Points on a hilly landscape, in no order, each with its height.
From any point a ball rolls to the lowest of the 2 points nearest to it. It stops when none of these is lower. Distance is the straight distance between rows; heights are no part of it.
Filez (h 5.20): [108  89 135 153 127 122 139 132 129 109 138  79 143 150 106  80  87 120
 104 175]
gevo (h 2.74): [168 119 143 139 151 157  82 145 110  85 134 141 169  73 165 195 108 110
 133 125]
ronag (h 3.68): [131 146 164 107 171 123 139  71 113 139 111 128 178 114 183 119 113 120
 139 123]
bap (h 8.20): [123 149  74 162 137  92 167 155 127 117  96 103 134 154 114 172 162 170
 129 111]
feg (h 8.43): [145 126 187  80 142 105 152  92 107 157 154 104 126 181 166  69 110  82
 112 161]
lusod (h 5.92): [134 166 168  45 118 104 139 119 128 174 163 141 110 138 169  95 128  92
 183 140]
luki (h 7.32): [132 108 135  78  83 138  74 116 144 102 164 168 105 100  97  97 120  81
 166 149]
vufoz (h 8.89): [134 149 161  85 134 117 174 149 154 144 190  97 115 172 180 105 124  92
 135 150]
detu (h 2.87): [160 152  99 174 125 140 114 177  96 102 112 138 110 119 143 177 172 181
 116 114]
bif (h 8.34): [134 126 202  89 121 101 137  57 109 162 136 116 139 165 122  80 108  89
 123 167]
mor (h 7.18): [ 96 121 105 167  88 107 162 141 133 160 123  81  95 141  81 101 124 175
 112 159]
fem (h 1.47): [136 104 146 126  86  92  80 117 150 176 158 151  66 144  86 127  84  73
  96  84]
bam (h 5.87): [131 112  87  92 147 133 110 134 102  84 151 103 113  83 127  80 100 128
 111 167]
tuvas (h 7.26): [151 154  74  97 140 131 132 175  85  88 133 147  72 122 114 102 162 148
 159 145]
toka (h 4.57): [140 129 133 131 170 115 146  99  98 130  85  56 159 118 145 115  95 144
 106 132]
Sama (h 8.27): [128 118 182 117 122 124 138  75 112 151 124 115 155 146 130  74  97 117
  96 161]
Rulo (h 6.90): [153 147 170 118 139 110 144 145 138 162 161 102 136 173 160 145  97  86
 123 124]
nolu (h 5.57): [119 145  86 123 144  97 145 175 137 108 161 118  68 171 107 116 119  89
 129 134]
tetop (h 6.95): [ 92 119  84 163  71  97 144 130 152 146 128  99  68 141  55 105 141 170
 107 141]
Doke (h 4.52): [149 150 155 148 108 120 151 161 106 160 161  97 102 138 162 144  93 126
 101 124]
Mugu (h 8.80): [137 149 148  98 133 114 177 165 161 120 206 118 129 162 195 152 146 105
 119 125]
fimik (h 8.24): [106  92 106 134 173 102 158 126 140 119  98  44 173 144  88  92  98 133
 110 155]
lak (h 2.19): [122 100 107 138 158 139 106 113  98  97  84 106 160  77  94 117 101 163
 116 152]
zazu (h 4.17): [143 148 168 104 160 111 122  90  92 174  86 119 172 102 181 114 141 136
 163 125]
veb (h 7.86): [141 150 136  68  75 119  83 101  93 152 127 158  92  76 128  78 159 130
 158 169]
Vidut (h 4.15): [139 146 149 120  93 148 119 132 138 149 120 163  96 118 134 132 173 141
 161 134]
mag (h 4.40): [102  97 157 165 110 190  78 120 153  97  85 167 168  88 130 157 126 126
 146 134]
Gevi (h 7.06): [143 124 185 120 165 104 166 153 135 140 176  80 158 190 197 145 111  97
 109 120]
nomo (h 7.29): [135 127 157 100 191 121 160 113 133 114 165  67 165 171 194 122 110  92
 131 126]
vaso (h 8.55): [111 136 157  73 129 134 151 104 147 140 182 144 135 160 157  78 119  83
 127 150]
pipog (h 1.31): [135 115 131 110  95 109  82 110 144 162 148 169  86 136  84 160 105  79
 142  77]
fis (h 4.94): [105 104 163 142 130 161 114 122 168 129 102 165 174 122 156 159 160 115
 166 111]
rafet (h 3.86): [151  92 121 170 102 167  86 140 142 130  73 154 115  91 103 118 183 138
 170 135]
Sal (h 6.66): [120 144  80  74 182 137 132 106 104  71 112  84 152  99 162 101 172 139
 153 122]
zur (h 6.97): [125 154  66  58 162 110 149 139 112 108 113  93 112 128 124  79 188 168
 175 139]
gud (h 5.04): [126 133 128 103 193  99 140  85 114 154  62  80 181 102 130 123 124 149
 153 128]
Monos (h 4.32): [123 135  95 126 108 106 141 154 158 154 129 168  73 164  84 135 163 151
 146  74]
nuren (h 8.19): [119 140 159 108 111 133 150  58 106 157 122 154 169 138 142  83 114 129
 124 157]
tose (h 6.12): [130 127 119 153 113 119 168 180 159 133 169 126 109 162 111 159 131 131
 102  91]
Gozi (h 6.48): [187 161 125 132 120 124 112 158 109 175  87 157  81 126 132 154 190 132
 160 105]
Zisol (h 5.34): [ 90 107 145 168 125 122 158 130 147 132 126  94 143 134 108 106  90 147
 109 165]
Latuk (h 2.39): [123 108 191 190  86 134 140 143 129 165 153  79 109 179 123 129  88 161
  72 153]
voni (h 1.84): [120 113  90 166 123 133 103 129  94 112  83 107 135  81  73 106  88 173
  91 154]
suga (h 3.80): [141 148  83 124 200  94 149  91 119  94 130  48 186 124 172 156 116 122
 111 110]
somu (h 5.00): [110 131  88 135 132  79 124 151 173 111 156 170  46 175  71 117 141 125
 117  84]
babef (h 6.45): [105 112  95 133  68 110 164 153 167 146 170 139  52 164  74 110 150 145
 127 113]
fovap (h 8.97): [130 145 140 100 154 117 162 164 111 128 193  62 107 179 180 111 128 111
 122 142]
dov (h 7.30): [ 98 137 147 108 142 146 145  97 146 139 126 154 202 156 190 163 136 109
 154 110]
rusa (h 3.67): [161 100 116 177 110 159 101 162 155  83  87 160 110 118 109 141 191 145
 151 122]
faf (h 6.56): [ 91 145 165 162  85 179 160 106 153 158 136 181 173 131 168 155 116 143
 107 115]
meb (h 5.79): [134 102 123 105 158 138 121 116 113  73 139  89 140 105 130  73  73 132
  80 164]
dip (h 4.91): [153 136 161 111  90  94 101  65  72 156 100 120 118  88  99  87  91 136
 104 171]
misa (h 1.99): [139 158 135 117 142  88 147 135 131 188  98 118 130 153 119 164 125 104
 180 114]
Kapa (h 3.48): [ 73 113 117 179  86 146 156 138 162 128 123 138 135 123 122 144 151 205
 116 137]
sogud (h 2.95): [160 104 130 195 102 152 127 164 163 117 116 151 165 127 130 187 209 159
 120  81]
zafa (h 7.25): [142 147  95  84 119 115 109 150 111 103 188 130  73 112 124 100 109  86
 135 142]
Nupez (h 2.83): [181 155 140 148 118 159  82 156  95 157 131 173  85  81 149 178 116 126
 107  87]
Zag (h 6.62): [120 113  67 126 164 140 105 143 121  23 129 123 147 109 156 113 185 157
 136 142]
fav (h 3.04): [132 114  88 130 194 132 129 127 120  43 147  80 179  92 154 140 107 129
 110 128]
nez (h 4.81): [155 134 152 151 148 101 139 105  87 148 114  92 143 123 139 116  86 145
 108 148]
mis (h 7.99): [ 81 152 103  62 121 152 158 100 118 142 127 140 126 143 140  56 171 149
 141 148]
zil (h 3.55): [148 146 120 151 127 132 113 143  88 135 114 122 113  92 134 143 124 160
 123 139]
memu (h 6.80): [132 133 165 138 105 108 158 140 161 168 151 101 122 169 130 139 102 103
 128 129]
Gata (h 1.66): [142 109 156 155  96 129  98 128 133 152 157 136  79 148  97 143  65  81
  79 100]
gine (h 6.30): [109 147 126 140 106 124 176 167 169 127 166 132 122 143 149 167 146 155
 121 116]
Totif (h 6.07): [103  87 127 132  94 108 149 153 188 153 158 113  89 192  72 128 115  96
 137 106]
lesu (h 2.94): [142 135 143 150 151 141 119 126 100 100 135 126 165  84 170 155 114 128
 124 140]
Tud (h 7.07): [104 129 137 120 137 147 136 136 140  94 175 161 160 114 190 149 126 115
 127 126]
buve (h 7.27): [145 150 103  78 102 106  95 142 122 123 158 160  74 119  97 119 126  80
 161 124]
rased (h 8.30): [116 140 144 105 127 129 153 148 178 114 163 155 153 145 157 172 185 119
 160 119]
safu (h 5.93): [126 104 130 153 125 118 149 173 176 153 173 138  89 161  99 163 110  99
  87  64]
Ruva (h 1.50): [135 156 134 135 132 101 124 126 133 185 101 127 105 129  95 143 105 100
 145 104]
rinit (h 7.36): [ 74 123  92 115 111 109 149 130 147 128 102 118 116 151  49  99 168 153
 176 161]
vuzik (h 6.86): [111 156 120  98  93 184 172 118 114 131 149 177 174 140 204 139 152 121
 137 101]
susak (h 8.45): [ 91  75 155 159 157 145 142 107 143  93 119  90 199 126 112 112  70 126
  95 159]
bazat (h 4.10): [104 114 128 134  98 153  89 112 147 109 135 155 126  94 114 124 125 138
 144 152]
Kenok (h 6.96): [ 95 128 110 115 113 177 150 124 130 101 151 164 190 146 191 155 130 107
 117 111]
Letor (h 8.81): [114 153 102  82 148 110 176 139 127 112 161 110 103 142 153 111 162 144
 159 148]
Pavo (h 1.96): [158 130 112 148 112 139 126 179 145 100 140 159 117 150 118 174 202 159
 136  92]
Rufon (h 5.35): [101 130 135 139 164 110 152  70 129 136  57  82 200 120 139 118 114 163
 125 120]
pez (h 6.60): [ 90 133 158 179 122 117 187 127 164 161 125  92 173 184 151 135 121 161
 103 140]
duguk (h 5.49): [106 106 147 167  98 127 121 103 145 137 109 115 137 109  83 127  86 148
 123 155]
bipag (h 0.87): [124 127 116 147 148 102  72 124 141 119 128 156  81 116  90 142  69  70
 112 107]
kevor (h 6.21): [158 126 121 165  98 136  99 138 116 187  79 168  76 122 111 148 178 150
 147  91]
Kana (h 8.68): [119 100 186 158 153 157 141 102 133 108 153 113 164 163 153 119  84 110
  87 157]
gadeb (h 5.77): [129  98 125 160 123 137 120 151 171 135 150 149 100 126  99 173 102 107
  97  76]
simo (h 2.68): [106 122  92 109 161 194  94  87  97  75  88 129 188  72 147  76 120 147
  90 131]
Rus (h 7.75): [114 148  94 176 121  96 187 160 131 161  72  95 115 152 100 162 145 187
 133 119]
vovo (h 8.87): [122 127 152 128 144 171 187  93 115 127 172 114 159 180 195  90 100 108
 101 116]
nebu (h 3.35): [128 118  96 106 206 115 147 107 133  71 145  68 180 128 165 137 113 104
 125 112]
Rin (h 5.16): [125  89 116 154 140 155  89 143 163  65 101 151 183 107 113 177 161 107
 168 122]
maz (h 5.06): [144 131 164 139  95  89 112  80 102 172  87 105 126 122  64 109  84 131
 119 158]
kufam (h 7.16): [152 143  77  81 152 116 120 158  91  96 100 125  97 116 120  79 193 162
 170 159]
rora (h 5.30): [117 100 117 160 154 151  89 154 138  68  98 135 172 100 103 191 112 107
 146 110]
sape (h 4.64): [143 135 173 158 124 125 151 170 111 132 172  73 112 172 182 124 101 128
  83 145]
lol (h 1.19): [150 111 121 107 109 133  57 124 123 133 131 169  93 117 101 148 113  88
 157  97]
ton (h 1.02): [158 121 104 176 101 166  80 164 105 128 106 168  77  84 125 142 161 148
 123 110]
bebi (h 2.88): [110 126  90 105 193 169 115 111 120  41 144  86 169  80 153 109 114 127
 106 114]
gigag (h 8.69): [118 146 146 119 139 125 178 150 179 104 192 138 166 147 192 173 143 108
 111 113]
Leg (h 2.31): [149 139 131 163 186 108  62 149 129 145  77 177  92 126 107 164 165 110
 123  70]
beb (h 6.76): [ 90 123  99 104 135 138 142 140 160  55 148 158 158 140 134 130 180 140
 163 143]
papam (h 7.41): [113 148 110 178 118  98 166 147 119 155 104  86 119 125 112 130 133 188
 108 154]
rurug (h 9.20): [ 58 114 103 139 123 182 172  89 134 107 127 142 213 138 148 130 121 144
 125 120]
lovip (h 9.33): [ 76 120 132 139 119 160 168  82 124 134  99 152 201 144 131 100 106 146
 124 134]
gugu (h 6.33): [106 147 152 157  73 175 166  94  98 155 126 185 164 124 180 134 118 164
  98 122]
gaf (h 5.82): [119 100 136 149  67 130 109 114 137 175 102 135  96 116  79 152 110 147
 143 106]
Nosov (h 0.70): [115 141  93 116 145  98  91 130 124 131 132 145  73 110  71 109  85  75
 117 132]
poga (h 6.23): [105  98 109 131  92  89 139 134 180 164 145 141  63 174  62 115 125 109
 126  92]
Lop (h 9.10): [142 125 150 111 144 119 123 167 111 106 181  92 115 169 154 125  74  69
 120 150]
Nul (h 1.25): [152 116 131 172  77 164  86 158  99 149 132 178  77  72 121 152 129 160
 102  97]
Vuzi (h 4.86): [129 123 140 142  88 123 142 162 147 138 189 114  85 149 130 126 103 112
  97 151]
dudi (h 5.98): [135 119 140 162  69 130 117 127 129 195  91 153  79 125  94 146 142 170
 138  90]
nive (h 4.97): [110  90 122 162 136 159  99 141 175  75  78 150 168 110 117 140 194 114
 192 133]
goz (h 9.14): [137 118 170  88 151 147 132 158 132 109 216  92 114 181 169 118  87  88
 109 150]
Lal (h 5.66): [119  79 146 177  85 125  95  99 151 151  90 134 117 115  60 147  87 138
 119 117]
fil (h 4.01): [157 110 148 129 102 159 101 135 146 135  99 171 115 108 137 125 191 121
 168 131]
Lusu (h 6.41): [126 110  75  84 180 116 113 125 119  70  99 105 143  99  99 106 140 135
 165 152]
Baf (h 8.98): [155 173 100 132 149  88 191 169 113 154 142  90  98 172 168 155 151 151
 112 114]
Buba (h 7.66): [100 107 108 109 107 107 137 107 139 125  94 102 138 108  61  79 131 145
 129 171]
sugo (h 2.64): [155 125 158 149 132 151  94 139 113 103 139 155 138  70 131 182  84  96
 128 107]
gid (h 8.70): [ 99 149 119  63 141 125 173 125 132 112 179 137 138 148 184 107 157 122
 153 125]
Ves (h 1.06): [126 129  99 134 150 124  36 121 129 117 108 178  87 105  86 142 107  91
 140  98]
vuti (h 3.79): [100 122 118 163 113 155 137 147 141 108 128 135 134 111 124 152 138 170
 134 135]
Dipe (h 5.94): [157 129 107  69 161 115 121 106  99 109 143  89 106 109 132  63 102 114
 109 158]
pabav (h 2.56): [158 113 160 136 117 143  77 111 131 113 154 160 147 100 118 163  64  86
 137 128]
pedu (h 6.69): [113 136 175 152 114 105 180 136 145 161 141  92 135 173 158 123 114 139
 105 146]
ripi (h 2.49): [148 103 153 142 116 135  66 105 129 132 120 167 122 111  93 175  47  73
 133  89]
bidob (h 5.45): [114 103 106 152 161 142  84 142 154  91 102 164 124 118  78 187 110 109
 140  91]
keged (h 2.82): [139 142 122 150 182 109  82 152 142 131 129 177  81 107 121 177 140 113
 102  75]
dilag (h 2.42): [146 115 130 157 139 127  48 100 119 143  85 161 132 104  78 165  73  86
 132  96]
bero (h 3.36): [132  88 115 185 105 160 111 160 147  71 114 146 149 110 122 177 194 152
 131 109]
Boz (h 4.69): [159 147 141  98 144 129  88 118  86 141  98 139 119  76 161 112 151 121
 170 138]
seko (h 7.49): [138 146 137  86 196 105 154  98 127 122 143  56 157 145 174  93 134 105
 136 125]
Lofak (h 7.74): [118 115 115  81  96  93 114 111 126 133 106 100 128 131  58  76 112 112
 110 174]
Tuki (h 3.27): [137 152 100 169 110 136 124 167 112 130 124 139  76 114 124 169 135 170
 104 128]
Zoda (h 5.90): [115 108 137 139 129 102 126 145 167 144 152  96 100 198  82 133  93  70
 133 123]
gizel (h 7.89): [128 147 123  76 106 130 113 122 104 127 137 150 105  99 145  82 165 151
 161 168]
seze (h 2.93): [167 152 126 143 152 142  84 170 109 141 136 192  92 100 139 188 136 116
  96  64]
Dafo (h 8.51): [130 149 128 122 127 124 169 142 163 104 176 151 166 143 176 202 190 132
 121 112]
buget (h 7.22): [148 133  95 114 143 134 111 167 107  86 187 114  92 117 145 112  72  91
 110 145]
zesi (h 6.10): [122 160 170 173  95 155 159 112 101 159 138 154 140 110 190 125 117 179
  85 144]
gav (h 2.29): [145 116 117 163 120 134  64 111  98 131  95 148 121  89  80 146  69 117
 120 138]
govip (h 2.81): [163 148 125 120 146 116 132 167 155 126 131 152 134 155 117 204 171 109
 145  66]
rasis (h 4.24): [110 117 145 155 125 166  88 101 130 106 116 168 158  82 141 137 116 145
 133 147]
bir (h 8.78): [113 128 174 160 127 168 165 103 126 128 167 134 148 157 184 110  94 128
  84 149]
Mal (h 5.72): [115 130 110 112 162  95 126 164 140 122 155 106  94 186  95 113  98  49
 129 125]
kof (h 1.20): [146 162 124 135 160  81 128 119 104 188  89 101 105 130 106 121  86 103
 125 132]
Godit (h 5.71): [136 152 146  71 145  92 151 112 138 148 147 126 122 146 147 105 133 106
 182 147]
nosir (h 4.16): [128 122 152 124  81 160  87 107 134 165  92 194 121 107 144  96 195 115
 173 147]
dun (h 1.57): [172 134  95 159 111 144 101 194 133 110 120 169  81 150 112 139 203 156
 128  84]
loro (h 2.40): [188 141 116 174 124 139 110 179 110 133 118 145 124 121 149 204 192 146
  90  93]
kod (h 8.36): [ 80  88 112 140 155 135 146 112 146  90 103  81 184 124  92  97  84 138
 111 165]
zorin (h 9.43): [ 82 103 116 114  95 178 183  88 113 130 112 123 196 157 104  76 105 140
  91 146]
suma (h 5.52): [128 102 111 115 139 107 122 127  99 133  92  51 120 128  71  68  95 135
  71 174]
repar (h 4.60): [123  75 173 153 100 187  84 111 174 125  99 166 165 108 123 170 153 119
 161  93]
neke (h 7.54): [ 99 126 101  85 119  81 132 109 134 151  89  95 116 127  55  88 145 142
 170 166]
kat (h 6.08): [142 145 117  68 168 104 144  94 105 131 116  89 135 107 131  81 120 134
 135 150]
vab (h 2.48): [105 120  97  94 164 157 114 104 101  95  72 118 161  78 115  80 123 178
 102 142]
nat (h 2.50): [124 152  93 141 175  97 126 139 118 133  63 131 124 135  99 176 122 111
 151  97]
miza (h 7.85): [106 147 138  83 144 133 151 111 173 124 144 168 184 158 187 159 173  97
 174 104]
Nitok (h 4.95): [117 113 111 124  87 137 134 141 147 114 193 120  88 132 105  98 109 121
 103 161]
Favet (h 6.94): [ 99 135 112 109 124 110 158 145 165 105 136 140 134 143 112 136 170 144
 176 139]
Naka (h 5.08): [184 136 177 114 131 123 101  89  79 146 138 132 124  89 153 112  76 104
 117 149]
lem (h 8.61): [ 97 147 126  74 125 143 157 105 131 126 181 168 134 148 191  96 127 103
 139 137]
Vogas (h 2.61): [124  80 194 197  83 150 109 137 130 130 169 104 112 167  88 134  80 137
  69 156]
rirof (h 6.64): [189 157 132 111 119 125 115 156 111 145 117 152 102 117 161 154 177 120
 181 115]
vep (h 4.77): [158 146 134 116 109 141  70 121  73 146 108 150 111  68 131 109 125 138
 140 156]
bisin (h 0.71): [150 137 117  84 130  86  98 113  79 132 137 103  84 128 107  69  80  70
 101 158]
pevo (h 3.54): [132 103 145 131 107 118 135 140 176 173 128 161 119 144  96 188 167 146
 166  65]
zom (h 3.98): [104 114 102 123 121 154 114 135 127  96 124 127 130  90 118 108 146 165
 148 159]
zeto (h 0.57): [133 155  82 106 130  93  82 118  94 111 127 135  60 104  92  79  93  75
  97 152]
las (h 7.73): [127 132 118  88 198  91 163 110 135 109 116  48 161 158 133 110 137 113
 144 124]
susen (h 2.14): [133 113 110 178  95 131  80 126  91 114 105 122 114  79  61 113  56 129
  84 158]
Nima (h 6.24): [140 129  92  76 169 102 124 125  95 121  96  94 131 106 107 100 116 122
 157 145]
bave (h 5.44): [129 135 154 103 137 127 137 120 144 132 152 142 142 129 158 126 118 109
 164 140]
Sov (h 4.30): [150 147 138 120  95 129 138 147 113 166 152 146  99 103 147 158 138 145
 145 116]
kar (h 4.66): [141 115 125 146 142 114 128 134 157 119  75 136 166 144 144 165 226 139
 171 131]
besim (h 3.76): [137 144 105 143 130 129 108 145 105 132  84 123 124 101 101 149 138 143
 164 132]
besit (h 6.68): [104 124  92 114 148 161 124 159 133  36 155 154 148 110 141 126 175 146
 141 144]
fasez (h 6.55): [129 118  68 102 174 135 115 133 102  47 111  94 155  98 137 122 165 156
 152 139]
bim (h 0.89): [157 146 121 104 148  87 105 107  70 151 102 111 102 116 110 100  87  90
 127 141]
Moza (h 1.26): [165 145 104 156 105 162  96 183 104 105 114 168  69 116 130 117 196 155
 140 116]
bipeb (h 8.96): [129 148 124 121 133 163 186  67 103 128 143 114 179 158 181 106 112 125
 100  95]
viv (h 5.29): [114 127 159 107 136 140 104  90 130 123 148 163 152 107 153 114 104 106
 145 147]
ped (h 6.84): [ 93 133 164 148 108 156 163  85 151 151 117 165 211 153 167 164 115 122
 141 106]
fur (h 2.86): [121 156 114 127 167  79 138 122 135 169  56 114 145 139  86 155 135 125
 175 110]
Tupo (h 7.35): [111 114 146  84  91 159  92 121 168 106 196 188 114 107 117 128 128  99
 159 142]
Zumiv (h 1.55): [152 123 138 177  73 158 114 159 129 148 162 164  88  96 142 172 133 179
  91  82]
lar (h 1.95): [154 123 133 168  92 159 130 172 127 132 145 157 117 109 142 194 179 164
  97  92]
Bifom (h 5.18): [153 135 178 102 148 139 120  85  93 117 155 147 140  98 180 103  89 109
 118 149]
firim (h 7.79): [136 127 111  85  80  94  97 111 119 133 137 115  97 109  77  75 107 100
 131 167]
Bemu (h 7.94): [ 97 144  89  77 109 142 136 120 100 119 133 148 112 114 139  61 178 162
 138 166]
mil (h 9.04): [141 140 160 102 168 111 128 176  87 127 182  60 112 201 154 127  98  89
 108 132]
nitig (h 6.73): [107 150 156 123  88 180 165 117 145 133 181 199 164 133 188 143 129 125
 115 113]
Tera (h 8.57): [124  88 153 159 176 155 139 101 116  87 133 111 181 130 140 115  72 124
  80 150]
Redut (h 5.19): [134 115 150 141 137 140 119 142 167 115 104 151 176 132 143 181 206 128
 149 106]
mezom (h 2.45): [143 119 127 181 102 147 131 162 153 132  99 137 121 118 120 186 177 183
 128 101]
Dom (h 7.14): [138 132 135 117 129 137 123 155 137  80 178 145 132  92 177 164 107 115
 117 135]
peviv (h 2.41): [159 144 113 140 137 106 129 185 145 117 136 173 118 168 115 185 201 135
 127  53]
lemun (h 7.17): [107 126  92 120 102 123 146 147 167 109 120 123 117 146  72 119 187 170
 183 145]
Rivop (h 6.79): [125 156  81  71 173 130 131 113 108 104 106  79 127 100 133  76 175 171
 131 141]
takap (h 5.88): [119 154 161 172 125 130 173  83 109 164 113 136 152 129 179 111 105 173
  92 138]
lev (h 4.59): [136 158 143  83 164 107 134  70 101 170  76  96 165 107 151 114 158 154
 175 122]
fif (h 1.86): [137  94 148 185  96 133 117 141 152 192 148 139  88 149 110 150  72 105
  68  83]
Mafo (h 8.09): [ 95 151 131  82 124 144 154  72 106 150 108 158 146 138 142  80 134 139
 146 148]
Livi (h 5.17): [126 119 161 140 107  80 135 105 120 176  95  84 128 153  85  98 102 121
 119 170]
bilop (h 5.33): [114 158  86 116 151  79 142 160 167 135 159 135  60 186  81 113 151 108
 119 102]
ridip (h 3.19): [140 124 125 128 122 116 149 145 162 145 140 143 128 151 102 185 141 122
 159  82]
tun (h 6.47): [ 89 132 146 157 114 128 184 138 182 134 143 116 162 148 149 162 138 160
 106 132]
muras (h 4.76): [119 113 174 141 120 135 143 147 132 133 186  98 115 162 152 103  97 119
  87 155]
risu (h 8.63): [133 167  78 135 156  76 172 176 123 129 110 105 112 173 127 161 157 144
 115 102]
bipun (h 5.59): [119  89 108 157 134 139  83 140 154 126 115 184 104 112  82 186 107 123
 109  68]
vuk (h 8.99): [134 183  90 111 143  78 183 161 109 125 144  91  91 151 154 127 162 163
 147 141]
sar (h 5.68): [136  98 102 102 151 126 113 109 122  92  98  65 136 103 100  60  90 137
  68 177]
Lusa (h 4.26): [151 136 120 140 206 115 143  91 104 102 107  58 170 109 161 145 101 133
 103 127]
poge (h 7.82): [148 141 128  95  65 100  98 102 100 154 137 138  74  93 100  91 125 115
 143 147]
duno (h 4.41): [173 156 158 151 101 131 135 145 111 171 161 145  93 115 159 158  97 140
 104 117]
Zap (h 4.67): [118 100 130 153 138 168 107 111 166 118  60 169 173 107 132 115 194 103
 196 142]
Lapu (h 5.05): [100  94 124 122 111 120 140 142 163 104 168  98 112 153 109  92 117 122
 118 172]
dumo (h 4.99): [176 147 152 145 133 123 117 121  79 160 129 107  99 118 138 121  74 120
 107 139]
neda (h 1.74): [132 148 125 154 193 103  75 146 123 125  52 149 114 115 103 176 146 108
 140  87]
gep (h 6.67): [106 102 110 151  63 119 149 146 163 139 146 131  69 136  74 131 140 176
 133 128]
kip (h 4.36): [101 111 133 123 115 172 105 106 144 145  71 183 159 111 143  94 187 100
 182 141]
sug (h 3.24): [133 130 159 137 158 134 143  93  95 120 126 116 173 105 200 131 111 141
 105 121]
Zanat (h 7.19): [122 118 127 117 145 148 129 146 132  72 186 119 126 101 165 123  86  98
 121 149]
kipi (h 4.83): [160 132 148  93  94 126  77  77  75 157  90 144 119  72 113  72 115 138
 133 173]
ruki (h 5.51): [108 130 141 141 152 126 184  60 109 174  70  93 186 138 135 106 115 171
 107 136]
gefed (h 6.81): [153 149 117 102 142 114 127 151 114 117 128 126 123 123 161 162 152 126
 161 120]
mer (h 5.67): [114 142 155 166 137 100 186  98 121 171  91  93 172 131 161 128 113 184
 111 140]
zas (h 8.05): [115 111  94 117 188  92 159 154 125 104 109  44 163 155 101 118 116 111
 133 146]
zame (h 4.07): [148 126 121 146 135 126 107 140 131 131  68 128 146 117 116 158 182 132
 172 132]
fase (h 2.15): [142 100 176 181  81 119 145 136 143 186 147 111 104 158 108 148  94 139
  73 115]
beza (h 4.53): [158 158 160  70 158 132  90  88  83 164  87 132 139  94 176  93 152 131
 166 136]
zir (h 7.31): [133 126 133  77  65 112  85 122 135 132 177 165  75 130  97 114 105  63
 148 123]
kuf (h 5.32): [131 122 136 137 135  92 134 123  93 169  94  56 125 157  87  80  92 141
 101 155]
rar (h 3.03): [111 118 128 182  70 143 156 160 156 141 132 143 110 121 107 162 155 204
 114 107]
medot (h 4.68): [119 139  86 136 102 113 123 158 162 111 137 177  47 159  73 121 154 162
 115  82]
Tif (h 2.73): [171 143 168 148 117 155 100 138 103 137 130 165 133  80 159 174 105 123
 135 114]
soke (h 2.78): [122 119  88 106 194 195  83  89 107  52 112 110 190  81 170 103 127 132
 104 115]
Tanik (h 3.91): [143 125 131 135 101 115 157 165 160 179 147 172  87 150 101 168 184 164
 154  68]
defe (h 9.48): [ 58 114 104 121  91 143 190  88 133 150  87 124 183 161  90  71 122 155
 111 150]
babi (h 8.50): [115 127 187  84 122 120 135 105 124 153 196 121 126 193 144  66 119  88
 120 173]
fof (h 9.06): [ 99 129  94 127 129 163 190  89 118 121 126 107 194 152 169 118 122 141
 111 107]

For each start below, name the point where the ball stops.
gep => ton
Redut => ton
viv => voni
Kana => fil
gaf => fil
Latuk => zeto
memu => fil
Vogas => zeto
